Each row is a point on a tangle of strands that fork and nearly touch. The rows are in no order.
In the rows, 128 means zero.
Two points are linked if the straight distance between their rows is under 150. Some points are linked to none.
J266: [ 93 103 107 156 144  83 143 100 153  67 116 130 139 167 103 147 152  94
 157 147 161 168 109 120 130 124 160  96 138 125  63 124  83 100]
J600: [127 119  89  88 142 132 158 157 125 127  97 126 199 159 117 114 103 131
 132 152 138 179  88  93 124 136 130 121  93 151  48 106 155 135]
J140: [103  95 118 120 170 106 137 116 141 196 149  85 137  87 167 144 166  62
 120 155 139 182  95  93  75  79 115 107 128  88 171 124 109  85]
J928: [106 130  98 159 164 114 112 156  97 164  84 109 165 118 107 158 149 133
 155 121 181 144 146 149 206 114 158  93 157 183  96 133  51 117]
J998: [109 137 143 154 162 148 117 117 140 149 126 131  67 108  96 153 158  96
 126 143 124 148  83 126 170 152 158  65 139  79 104 127  73  81]
J873: [141 124  91 123 158 100 158  89 135 135 145  54 122 149 159 127  83 101
  93  76  65  94 129 149 166 157 114 136 146 112 109 175 147  96]
J195: [119 110 169 118 119 177 134 167 158 187 160 165 174 105 157 111 111 155
 193 156 152 133 137  71 101  77 128 106 121 146 145 164 126 114]
J640: [128 157 159 124 158 182 164 138 127 149 134 112 104 121 116 124 129 125
 103  94 105  69  90 109 159 136 143 128 125 116  74  90  71 162]
J396: [ 79 167 141 140 153 124  61 109 105 107 158 179  76 185 133 176 174 120
  99 125 150 141 180 172 157 144 129 120 113  94 128 141 136 115]
J520: [191 125 145 120  98 170 103 135 144 120  93 115  89 114 159  99  97 205
 128  97  79 128 147 139 148 150  98 139  85 122 128 124 191 145]
J265: [149 169 118 116 111 121 128 177 104 156 151 175 109 144 134 171 148 126
 151 104 125  49 116 179  93 147  89 163 152 153 153 113 141 174]
J548: [181 103 113 110  76 114 131 136 104 155 121 105 132 130 174 102 110  95
 152 143 108 200 105 107  98 154 118 119  97 106 172 129 205 144]
J794: [120 150  87 114 113 164  97 141  92 112 120 160  87  92 106 133 100 106
 146 143 105 188  78 119 146  95 171 121 101 162 131 158 166 167]
J688: [157 123 148 112 125 121 157 151 141 182 152  79 139 120 155 110 117  72
 115 138 111 128 105 144  94 102  86 114 111  84 194 103 156 124]
J310: [ 95 151 161 101 116 128 182 172 118 143 121 112 144  93 160 151 136 133
 144 109  77  90  75 158  98 151 148 140 126 123 108 120 117  92]
J447: [148 147 138 138 104 116 101 171 114 201 180 198 116 141 113 161 140 110
 194 162 161  93 114 151  77 130  89 145 173 129 164 178 130 104]
J93: [141  89 129 133 115  85 123 102 112 153 199  98 128 152 183 147 122 134
 158  86 110  97 169 125 110  89  57 123 132 136 135 201 183 109]
J441: [ 93 144 154 109 160 124 115 140 192 138 146 144 123 146 124 155 173 143
 134 141 137 130 126 140  81 121 127 115 121  68 155 138 131  84]
J263: [131 108 135 159  88 104  99 107 106  79 176 167 127 162 160  98 115 145
 114 144 168  88 182 101 131 155 120 162 130 124  96 119 133 146]
J687: [148 139 141 146  91 113 114 132 105 190 192 175 148 150 152 130 133  41
 181 153 161  96 127  97 102 129  89 131 177 120 157 152 125  98]
J696: [153 154 151 136  94 126 109 168  58 167 151 188  97 128  93 149 128 115
 168 148 126  78  92 181  88 136  71 160 156 144 109 127 149 143]
J405: [160 136 140 166  80 110 135 166 134 131 135 127 158 173  84  81 117 143
  93 166 160 129 134  76 181 146 165 161 124 157  88  63 114 120]
J619: [110 131 108 154 133  95 110 150 181 132 150  88 154 150 100 124 150 178
 100 118 112 128 127  90 131 117 149 132 113 141 113 135 154 105]
J682: [109 174 167 120 102 177 107 174  67 153 177 172  99 122 170 134 140 144
 133 136 159  92 154 106 124 112 154 189 127 160 147 122  69 132]
J103: [131 104 107 137 127  90 197 109 143 136  86  88 198 108 139 115 157 113
 126 116 115 104 143 157 150 154 137 133 152 154 154  97  89 137]
J35: [123 140 190  96  92 164 153 149 110  74  98  97 158 110 184 131  83 189
 125  88 122 109 158 136  74 164 111 174 109 114 107 124 159 118]
J888: [109  96 170 127 104  80 170 107 147  98  99 102 129  87 181 131 159 129
 175 133 126 183 154 148  87 146 159 104 135  98 149 120  93 103]
J301: [156 140 116  98 153 129 133 106 152 169 121 136  77 150 165 118 143 110
 166  78  94 160 148 161 144 114 131 117 114 126 150 144 115 172]
J237: [109 158 109 118 156 132 132 167 167 177 151 119 168 173  75 156 152 131
 126 102 183 143 121  57  97  35 115 133 127 164 135 125 102 144]
J956: [ 83 119  58 115 181 119  92 123 117 115 102 112 135 154 139 149 164  95
  87 121 132 176 153 171 157 169 110  86 109 121 148 124 157 136]
J528: [116 179 111 132 131 127 108 142 175 194 160 159 147 209 107 146 134 106
 133 112 176 170 141  65 113  70 156 162 142 137 150 165  88 120]
J163: [ 93 140 153  89 181 157 136 170 121 177 133  80 134 106 120 155 172 123
 111 132 134 142  92 122  77  90  80  70 103 129 175 101 130 132]
J375: [152 112 127 164 123 144  59 140 133  98 122 162 105  97  93  70 101 180
  91 174 179 102 168 103 160 137 147 150 127 106 139  97 131 133]
J333: [122 151 191 176  77  77 114 133 104 153 196 124 124 148 137 126 174  86
 146 130 146 111 146 107 140  91 125 120 141 141 130 108  92 110]
J796: [ 97 144  79 146 163 100  94 128 172 156 122 139 105 152  63 172 128 136
 145 149 142 168  92 140 129  85 185 120 136 109 133 184  91  75]
J625: [146 175 128 135 115 140 100 153 145 133 135 127  99 160  92 125  98 199
 108  98 111  91 143 147 140 103 148 187 127 169 138 148 143 142]
J339: [126 146 133 125 174 138 114 108 152 141 164  99  83 173 144 123 136 139
  88  58 104 132 171 108 194 113 121 115 120 133  91 137 116 151]
J436: [188 134 120 170  79 101 112 154 140 147 136 120 137 164  64  74  89 106
 110 169 131 148 105  92 184 140 155 128 133 150 121 111 155 119]
J565: [117 166 130  84 170 136 171 156 171 150 126 107 158 136 137 125 114 111
 125 112  90  98  85 132 103 144 130 151 134 110 118 132 120  96]
J64: [146 118 157 126  96 131 111 131  43 137 135 100 125 120 168 118  88 127
 165 145 112 161 151 150 133 147  89 121 139 173 110 193 177 115]
J252: [101 147 158  99 165 146 145 142 172 115 121 163 145 171 111 123 130 134
 113 142 137 112 109 136  93 149 128 155 121 104  86 102 110  92]
J598: [122 116 110 154 149 146 149 102 141 101  61 247  74 115  72 193 124 108
 129 113 128 164 104 144 177 123 156 164 131 105 113 117  63 136]
J568: [123 112 136 140 107 106 134 120 142  75  99 168 112 177  69 135 128 190
  97 122  98 137 144 187 148 129 128 155  86 147 107 105 183 117]
J4: [127 105  81 130  98  75 145 117 132 111 146 118 178 143 129 110 106  78
 129 130 117 108  77 112  71 133 128 132 118  86 129 113 164 145]
J345: [106 127 104 117 133 118 122 120 136 156 139  86 133 105 153 129 164  96
 141 124 111 174 122 104  75  67 148 118 110 137 197 147 126 148]
J804: [137 148 104 146 104 103 139 179 121 153 127 131 146 135 104 158 154 120
 136  95 169  48 133 179 137 121 108 123 133 147 176  75 119 207]
J71: [161  91 139 132 102 136 140 115 145 131 115  41 104 118 157 117 103 167
 109  86  76 156 123 125 139 147 104  91  80  85 132 126 180 133]
J909: [119 120 153 145  75 129  95 150 116  61  99 174 148  95 114 111 121 224
 115 161 116 130 150 116 105 125 150 192  91 155 124  95 171 108]
J244: [145 118  62 165 115  89 117  82 152  88 107 166 142 108 122 113 130 132
 121 125 142  66 139 123 161 180 162 160 175 116 108 117 101 148]
J611: [149  70 110 109 125  71 166 173 102 160 122 109 199 140 144 126  86 155
 161 162 121 145  92 174 108 121 107 123 109 144  89 146 162  88]
J491: [111 121 154 107 139 128 170  86 167 101  83  62 118 100 170 137 176 146
 134 106  98 182 154 128  98 148 138 113 134 122 165 110  86 122]
J801: [194 107 104 138 116  83  81 122 154 166 150 174  84 142 171 110 139 156
 167 119 101 153 136 101 132 173 117 142 147 104 126 167 169 118]
J950: [110 104  64 145 163  93 124  99 129 126 134  89 172 119  91 162 155  99
 137 140 159  80  74 117  47  62 120 106 147 115 146 112  87 145]
J885: [111  81  79 111 184 147 114  75 108  76  60 127 139  84 107 124 131 127
 126 156 163 145 111 152 120 158  97  50 158 127 127 113 113 152]
J185: [185 122 138 131 103 107 112 136 156 148 158 163 101 156 175  95 124 160
 134 114 106  99 142  87 107 181  92 173 141  97 112 126 165 118]
J712: [ 71 144 169  91 155 137 151 107 129  92 117 134 144 157 128 139 162  94
 148 137 141 148 139 197  80  88 133  98 105 126 132 112  90 139]
J352: [151 100 136 159  84 101  94 135 135 103 145 139 127 122 127  86 124 117
 164 174 162 191 153  85 139 105 153  95 119 145 141 144 145 134]
J631: [132 169 131  90 166 142 157 121 165 161 155  70 142 156 115 123  93  84
 119 104 110 113 126 139 108  44 135 150 129 161 166 153 101 131]
J371: [133 120  60 135 126 171 119 118  91  88  99 164  77  70 110 157 107 100
 104 118  88 180  82 135 199 140 145 113 107 147 150 151 184 167]
J168: [123 160  89 154 120 110 108 177 135 154 142 137 168 117 110 167 136  94
 158 117 163  40  83 107 109 119 134 143 160 105 122 123 103 122]
J697: [173 124 184 119  83 143 134 119 115 138 137  28 107 127 178 115  77 119
 130 101  97 174 150 123 125 127  87 121 105 105 163 142 164 104]
J775: [150  78 129 142 103  95 145 111  82 110 126  83  99 103 159 126  85 127
 149 129  87 156 126 183 181 133 134  93 127 156 115 176 143 123]
J386: [129 105 121 112 205 157 124  98 126 122  83 125 118 119  86 139 154 148
 133 120 163  81 109 165 111 124  74  52 150 112 137  95  85 170]
J92: [132 175 118 105 156 132 123 121 180 175 161 108 144 175 123 109 109  88
 136 119 128 165 147  80 131  72 156 167 146 178 162 176 100 101]
J574: [126 106 141 131  89  60 207 120  96 146  94  88 185 122 175 123 154  74
 131 124 111 136 128 177 127 177 129 127 153 123 143  81 107 113]
J430: [169 125 103 176 100 102 112  89 170 127 122 148  70 141  63 117 100 137
 117 116 132 116 133 144 192 130 178 132 157 125 145 144  96 146]
J324: [ 86 142 175 149 144 141 126 125 123 116 113 129  91 118 125 140 174 138
 114 132 135 144 155 155 177 142 152  87 123 123 108 101  69 114]
J395: [111 120 107 104 182 173 142  77 143  84 108 124  58 130  98 144 113  86
  97 120  90 159  88 176 137 142 133  89 115  86 136 147 134 137]
J551: [130 138 136 116 137 110 173 143 176 144 142 121 188 164 113 110 160 108
 127 110 163 138 121  37 106  69 114 155 119 159  87  77 100 140]
J868: [119 122  58 119 199 113 130  75 161 136 150  68 122 133 126 142  97 108
  91  97  94 105 110 108 143 117 122 116 148  99 106 178 127 114]
J23: [138 130 110 167  79 113 125 145  76 133 108 182 119 126 102 143 164 169
 107  97 146  66 146 186 158 147 124 153 126 151 153  70 136 203]
J9: [125  93  93 131 111  86 136 112 140 155 188 108 170  96 200 139 132 125
 150  78 135 100 163  59 108  80  86 129 140 135 133 181 181 127]
J202: [150 120 161 150  80 126 106  88 121 109 185 101 127 167 170 130 114 145
 138  99 113  83 190 122  92 132  64 146 132 128 143 181 180 112]
J768: [145 131 125 149 134  81 106 155 144 166 146 108 132 115 144 140 127 144
 151 141 118  85 125 162 149 138 128 126 160 117 139 167 120  66]
J891: [108  90  88 122 157 121 101 106  88  98 103 113 132  98 146 125 112 104
 131 141 143 159 146 199 137 137 100  69 118 115 150 154 155 159]
J949: [ 96 129 151 130 133 103 137 130 152 135 182  51 129 103 129 140 170 127
  82  83 137  82 150  98 113  52  77 107 113 134 129 123 162 124]
J605: [ 95 169 134 130 153 117  97 159 181 161 122 167 119 140  78 169 163 148
 145 146 152 133  98 144  88  95 172 137 130 100 150 141  93  81]
J484: [ 97 192 134 133 114 152 104 174 113 173 170  87 133 101  94 137 150  98
 112 115 134 114  97  73 121  58 157 126 118 164 167 125 120 152]
J835: [119 101 153 137 144 121 101 140  97  81  87 215 153 124 113 121  95 137
 136 181 189 113 176 174 155 138 101 155 142 116  83  96  94  85]
J348: [108 169  69 137 156 141  90 158 106 165 137 115 178 128 122 148 147  67
 134 109 179  94 104  62 134 115 123 132 151 130 112 118 100 137]
J44: [136 109 144 152  80 126 100 132 153  69  99  95 143  87 139  87  98 183
 128 148 118 146 149  96 116 153 152 148 117 128 134 139 164  93]
J507: [140 118 138 107 112 173 193 102 138  93  43  75 145  86 104 114 107 138
  98 147  91 153 128 168 140 183 156 133 119 128 168 113 129 119]
J33: [124 129 130 102 148 151 163 116 156  86  66  99 157 115  99  97 119 125
 109 179 129 175 120 129 118 165 150 118 141 137 135 110 119 109]
J593: [112 126  75 132 127  76 143 155 146 149 174 115 187 132 128 169 137  75
 138 108 154  57  87 112  70  86 105 143 126 110 132 118 136 136]
J561: [120 133 161 107  90 165 111 124  53 140 144 160 149 119 156 111  70  85
 158 171 132 123 150 140  96 163  85 139 176 151 142 200 169  88]
J364: [106 145 153 141 141 112 130 146 130 127 107 144 127 124 122 147 149 180
 151 121 143 122 163 170 170 110 168 134 138 173  91 124  56 104]
J810: [137 125  69 108 202 139 117 108 180 158 133 114 105 126 113 142 141 175
 122  73 102 111  84  80 134 121 125 101 142 106  92 148 114 157]
J906: [113 109  99 119 154 115 141 139 156 132 129 125 208 165 105 110 145 117
 142 152 164 169 110  34  91 106 118 118 119 143  85 101 134 130]
J372: [142  94 116 112 134 175 170 135 105  56  98  84 122  64 150 117  75 136
 111 139 143 220  97  84 153 171 142  78 148 124  84 147 166 128]
J839: [ 97 143 193 105 123 137 145 120 120 125 125 146  91 121 128 138 151  91
 170 146 106 139  98 192  89  94 150  91 100  89 134 119  92 122]
J656: [155 148 134 145  80 114 146 143 146 156 146 106 133 150  83  96 115 103
 109 144  75 126  59  97 139 153 169 148 114 119 135 104 159 109]
J849: [135 100 117  85 123 126 210 152  95 148  91  91 192 117 129 131  82 146
 130 142  94 169  83 146 152 164 145 119 103 137  65 133 154 106]
J336: [119 107 144 164 121 127  91 139 133  83 171 127 141 141 123  88 126 183
  87 154 192  67 183  86 138 119 131 145 119 111 104  97 108 134]
J434: [100 134 101 129 153 162 147 113 122 115  82 213 105 128  71 178 134 161
  80  97 115 106 103 139 162 144 153 193 111 119  91 100  90 145]
J661: [121 100 163 129 122 128 134 187 144 176 173 151 177  72 190 144 141 147
 196 134 172 100 156  87 117  98 101  90 143 134 131 156 113 110]
J100: [185 129 166 122 108 120 139 135 156 126 160 142 120 202 138  64  89 145
 101 144 118 126 152  82 135 164 110 164 120 123  88 109 164 116]
J755: [143 145 166 158 109 107 150 151 181 136 163 122 160 179  98  84 146 126
  84 131 167 112 155  57 138  89 128 160 126 141 103  63  97 119]
J729: [160 131 113 160  63 118  87 125  63  98 109 155 104 120 119 105 139 164
 116 127 121 110 175 156 151 143 121 159 127 178 153  93 175 198]
J847: [ 78 149 154 132 182 133  99  93 152  87 145 145  80 165 139 165 196 134
 104 129 156 174 186 125 139 135 147 103 120 118 116 128  80 118]
J721: [ 95 197 127 138 121 178  90 146  98 131 136  94  96  90 107 127 136 128
 102 112 105 118 104 100 148 104 182 136 124 170 140 132 111 163]
J356: [ 87 110 161 112 117 124 146 105 128  79 148 145 169 179 124 125 119 101
 139 149 149 163 153 141  90 113 126 111 101 127 107 150 149 122]
J917: [173 116 139 124 112 113 123 149  82 133  77 191 135 102  93 122 101 173
 149 187  98 169 151 164 160 135  96 161 138 182 112 105 181 124]
J123: [122 106  87 131 138 136 114  81 121 110 118 102 124 104  80 119 127  89
 156 156 152 125  81 144  82  65 139  76 125 124 157 121  90 190]
J131: [105 121 108 161 170  85 130 137 167 165 128  74 154  82 111 159 142 162
 129 142 118  79 102 132 163 130 158 107 165 110 108 157  84  46]
J666: [135 134 110 161 125  96 108 106 177 109 150 124  83 148  72 132 110 125
 135 139 128 161 113 141 156  90 182 114 140 133 124 167 106 100]
J208: [167 114 185 121  98 134 169 124 150  76 126 157 104 182 122  87  99 156
  90 154 110 149 142 125 149 168 127 144 102 104  65  81 158 103]
J989: [104 160 120 143 136  96 103 132 124 145 138 158 100 192 110 170 179 113
  94 104 122 117 135 188 162 170 122 119 126  92 143 107 139 113]
J224: [134 154 155 119 136 166 148 132 138 134 158 128 113 119 153 101 119 100
 117 112 131  88 108  51 122 113 148 161 128 118  82  81  62 156]
J474: [100  77 148 132 123  73 150 112 156 103 126 131 166 134 151 120 157 128
 176 157 156 175 137 142 101 118 129  88 118 107 103 135 108  92]
J60: [103 129 105 138 158 155 144 117 106 121  83  95 150  86  98 134 147 168
  98 110 132  97 126 108 201 160 165 124 147 187 100 119  77 157]
J608: [107 118 103 154 139  90 106 127 133 111 105 179 131 167  87 149 153 101
 120 136 155 140 128 160 164 163 137 115 132 103  87 102 128 101]
J228: [109 112 101 126 166 141 139  63 147  88 106 124  80 130  74 148 142  88
 120 145 124 146  92 185 105 102 146  81 131 102 166 123  83 151]
J936: [111 143  89 147 147  92 101 143 133 121 131 170 146 162 137 170 168 175
 114 107 193  78 178 142 134 129 131 163 134 120 111 111  93 151]
J412: [111 154 145 104 178 142 133 125 149 145 190 139 107 177 174 161 151 142
 122  60 142 100 172 106 133  79 104 133 119 132 101 147  99 166]
J183: [144 127 144 127 127 166 135 128 121  88  98 182 109 138  98 106  96  94
 138 167 156 166 108 124 155 126 150 118 107 128  80 104 116 137]
J248: [102 129  84 124 193 147 117  93 148  94  85 130 128 121 117 133 161 190
  74 121 150  89 150 103 137 173 142 143 166 146 108  95  74 146]
J610: [134 105  78 142 113  91 151 102 139  94  84 127 170 103 162 100 138 125
 133 119 130 125 154 114 160 178 151 136 158 150 109 112 107 160]
J52: [126  91 109  96 184 126 195  82 150 131  92  81 158 149  96 132 153 123
 113 124 121 106  97 174 106 122  84  84 134 119 131  92  92 154]
J11: [144 145 102 183 113  86 103  76 156 104 153 116  96 118 124 122 130 143
 126 101 115  58 147 125 159 128 175 141 161 108 137 136  96 158]
J812: [118 114 130 143 119 123 109 137 175 110 141  84 159 100 147 107 125 179
 123 137 114 144 133  35 106 138 150 141 125 128 113 155 147  84]
J325: [122 134 150 111  74 158 121 167  86  76 122 163 142 111 170 120 112 206
 118 128 114  86 143 126  72 148 109 204 105 153 103 112 179 123]
J673: [133 116 147 122  96 145  92 134  73 123 135 215 157 134 119 105  75  82
 165 179 168 109 117 130 106 128  98 135 141 129 104 155 152 110]
J416: [144 135  87 108 134 104 106 116 149 179 165 134 114 133 179 134 147 113
 178  86 109 157 138 124 103  84 123 129 115 134 184 163 138 165]
J373: [161  86  80 142  97 160 160  99  93  73 103 133  85  51 129 126  68  94
 112 127  92 153  80 145 183 167 132  99 132  99 137 154 190 152]
J251: [101  92 117 121 131  76 154 151 123 163 157 108 191  69 208 157 138 109
 179 113 163  97 141 102 107  99  93 101 143 124 124 155 123 112]
J552: [138 132 126 111 176 146 160  95 175 155 111 109  77 153 124 124 156 115
 119  86  91 174 142 127 187 139 147 100 125 135 128 134  84 156]
J415: [148 144 163 120 111 144 109 111  99 127 140  85  81 161 166 120 108  70
 124 133 101 178 151 171 121 154  97 117 114 120 189 159 159 100]
J188: [113 100 146 143 183 135 143 109 144 174 116  66 116  87  87 148 156 132
 112 126 109 107  86 114 183 148 121  64 152 110 120 137  67  74]
J277: [122  80 154  91 107  80 174 148  76 108 104 107 202 147 173 145  87 160
 154 129 139 161 141 175  82 160 104 128 124 132  96 151 181  88]
J329: [127 128 170 127  92 156 140 144 158 140 176 196 151 160 141 112 121 147
 162 143 151 117 138  69  78  91 155 164 112 135 121 130 109 125]
J148: [170 152 152 113 137 134 156 146 156 177 163  62 121 106 120 105  92  88
 136 128 107  78 111 166 115  47 112 131 132 139 190 133 113 142]
J623: [165 142 140 152 107 123  92 120 123 107 145 144  74 133 140 121 118 213
 113 108 103  44 175 154 134 145 114 194 135 147 123 137 137 127]
J644: [133  93 146 123  62  88 196 106  77 108  94 115 145 121 149 135 126  79
 139 154 111 166  98 192  89 176 140 113 111  95 151  83 155 133]
J30: [135 126 187 188  61  99  90 121  80 135 197 178 117 150 133 121 155  97
 173 181 171 101 142 111 103 143 116 128 163 126 115 147 105  96]
J646: [111 130 151  89 173 144 156 109 170 130 142 107 129 124 162 131 177 157
 135  77 123 136 150  74  78  80 102 117 122 139 117 127 103 155]
J133: [143 104 131 126  63  85 166 122  91  98 132 129 161 140 132 103 106  80
 143 150 134 133  94 146 104 160 119 113 119  88  94  92 166 142]
J159: [123 120  88 103 176 161 137 103 150 140 106 154 100 134  92 143 130 155
 148  87 113 126  72 128 120 105 139 101 116 118  79 130 108 190]
J198: [ 91 172 157 121 119 222  56 151  86 123 152 162 131 123 127 111  99 120
  82 161 149 109 162  96 126 142 135 156 119 135 172 149 156 117]
J392: [134 134 131 152  68 124  91 112  76  51 130 155 111 135  94 118 109 135
 123 152 133 135 156 157 134 109 138 145 115 177 132 126 176 159]
J59: [166 177 145 125 101 150 142 146 131 145 147 165 140 162 119  90  88 110
 149 134 147  89 106  88 110 100 168 197 136 153  98 108  79 149]
J114: [132 148 219  86 110 140 182 174 117 154 139 126 132 114 171 132 123 121
 173 127 104 117 104 172  80 120 106 112 114 111 138 122 125 112]
J25: [132  89 127 106 132 140 176 117 127  82  75 104 146  90 146 109 133 139
 129 154 146 211 128 107 124 176 135  75 132 123 106 103 140 151]
J779: [130 154 144 119 133 126  83 121 118 142 126 125 108 172 160 126 158 100
 130 132 127 172 200 169 142 146 102 119 130 137 201 159 146 106]
J915: [133 115 120 155 149 121 100 111 116  86  65 212 109  83 137 132 130  99
 144 163 178 129 180 169 183 165 138 140 169 109 123  91  65 119]
J923: [142  84 127 161 149 133 139 103 143  84  86 226  68  80 108 152 141 128
 137 134 139 163 145 153 202 144 143 127 135 111 107 112  81 127]
J468: [104 161  96 149 116 172 109 125 100 125 102 117  95  68 111 137 152 154
  91  97  87 103 117 119 190 156 195 157 125 172 153 135 106 162]
J613: [129 131 161 101 136 171 183  82 137 114  83 123  91 107 117 125 126  95
 108 123  77 130 105 192 141 172 137 116 114  85 154 121 120 131]
J679: [ 85 128 112 113 174 174 130 104 137  80  85 180  93 114 106 152 161 194
  61 111 115  83 125 139 124 170 142 171 119  99  98  80 100 142]
J926: [121 103 167 147  77 125 119  99 128 104 184 170 158 177 161 106 123 141
 137 143 148  88 194 118  86 148  90 142 145 117 141 151 174 110]
J193: [ 91 153 140 105 137 191  99 161 116 130 130 112 141  89 124 129 171 158
 124 133 135 133 110  90  68 107 115  99  93 128 175 112 164 165]
J964: [137 124 121  82 199 141 200 103 174 170 108  67 160 151 116 118 116  84
  99 118 102 143  83 123 122 119 104 119 138 121 121 110 102 113]
J813: [ 96 127 100 115 155 116  78 130 132 152 145 110 131 157 171 150 191  97
 112 111 135 167 175 139 120 137  88  98  99  98 201 141 169 130]
J524: [153 104  78 110 141 123 108 149 119 161 115 136 114 146 142 113 125 101
 136 138 111 217  97 118 156 157 116  88  90 111 131 132 198 144]
J113: [150 134  69 117 139 118  69 146 132 169 126 204  88 152 139 133 131 122
 155 113 120 181 111 108 136 152 138 152 116 119 135 150 176 151]
J139: [ 98 100 140  86 198 132 144 121 115 182 120  56 132  84 156 162 161  96
  78 146 125 163  87  98  51 101  85  95 145 113 185 108 115  91]
J286: [129 144 154 161 113 158  44 127 136 103 151 156  75 142 112 110 117 149
  88 155 145 126 180 120 142 138 139 152 114 112 161 141 155 109]
J757: [156  86  75 148 124 148 159 108 111  84 123  76 106  86 144  97  83  79
 106 135 123 175 102 106 194 168 136  75 139 129 124 153 163 159]
J547: [148 144 133 118  90 130 111 150  75 153 135 137  98 119 102 124  99 119
 162 152  92 144  72 173 117  94 140 120  99 140 140 148 170 139]
J443: [ 84 161 113 145 126 152  65 133  76  73 105 132 132 117  81 129 116 148
  86 131 166 118 190 172 161 107 142 137 127 182 150 120 138 175]
J886: [121 188 174 118 105 206 102 164 116 169 188 164 126 142 165 141 124 124
 117 127 127  82 164  88  97 134 123 184 136 148 192 149 132 108]
J733: [170 137 118 123 105 158  86 105 121  91 102 161  76 110 160 115  92 190
 121  91  71  78 147 154 121 161 101 196 123 126 129 145 178 145]
J464: [139 169 109 122 161 156 102 159 188 150 131 104 113 140 110 107 123 196
  78  94 100 121 135  70 147 136 158 180 124 144 121 134 138 119]
J596: [135 135 104 118 152 159 163 155 146 166 113 150 130 108 109 153 144 157
 134  74 119  49  75 134 140 147 128 133 120 120 111 106  98 187]
J281: [178  89 123 125 117 121 185  98 101 126 120  71 111 126 156 115  62 129
 131  92  62 129 123 153 200 171 118 115 137 149  86 177 146 116]
J496: [131 119 149 101 150 131 166  69 155 101 111  63 111  87 153 111 153 126
 143 111 116 163 135  61  88  91 121  95 158 145 144 109  90 164]
J700: [127 119 165  96  97 130 153 139  84  74  83 102 151 103 158 143  64 190
 145 111  97 150 131 169 115 160 127 153 118 133  82 151 175  89]
J774: [ 82 161 142 132 133 174  68 151  75  98 123 123 163 123  98 107 116  97
  96 174 178 146 163 140 152 123 133 109 118 158 157 130 146 136]
J104: [185 104 136 128  79 109 161 127 112 194 129  63 119 110 152 100 112  69
 110 145  83 170  90 125 118 139 128 107 102  77 185  86 171 137]
J128: [176 145 140 113  87 129 138 157  58 151  91 164 123  83  92 137 111 175
 179 171  73 142 104 185 125  94 123 157 116 191 120 124 173 130]
J614: [117 128 167 129 135 147  69 161  89 118 138 196 149 127 118 114  84 143
 118 171 174  76 160 155 135 144  89 146 130 119 103 139 149  88]

A fork is a point with three links, a tip a point with one. Leave the first point through the second and follow the links. Name the first fork or tip that comes.
J873; J281: J484
J524; J548: J551
J71; J697: J565
J561; J64: J198
J441; J605: J593

A fork is a point with three links. Follow the links from the first point to the second and name the forks in between, in order.
J794; J103: J593
J623; J491: J565 J474
J885; J768: J565 J474 J324
J491; J324: J474
J656; J812: J551
J265; J9: J198
J123; J608: J593 J565 J474

Follow the links from the first point to the second, and from the first to the third. Name the last point that the two ways share.
J733; J324; J412: J474
J11; J491; J625: J565
J114; J228; J415: J565
J104; J625; J405: J551
J768; J11; J496: J474
J436; J520; J104: J551
J348; J373; J964: J593

Name the points in between on the shortest way along the links from the first point to the second, in order.
J768; J386: J131 J188 J998 J324 J847 J396 J989 J608 J266 J474 J356 J712 J839 J114 J310 J565 J964 J52
J9; J248: J251 J661 J195 J329 J59 J224 J640 J596 J159 J810 J868 J873 J281 J775 J64 J561 J673 J614 J835 J915 J923 J598 J434 J679
J252; J25: J441 J605 J796 J666 J430 J11 J244 J610 J103 J574 J644 J133 J4 J593 J950 J123 J228 J395 J613 J507 J33
J906; J813: J600 J849 J611 J277 J700 J35 J325 J909 J44 J812 J619 J464 J625 J623 J733 J520 J71 J697 J415 J779
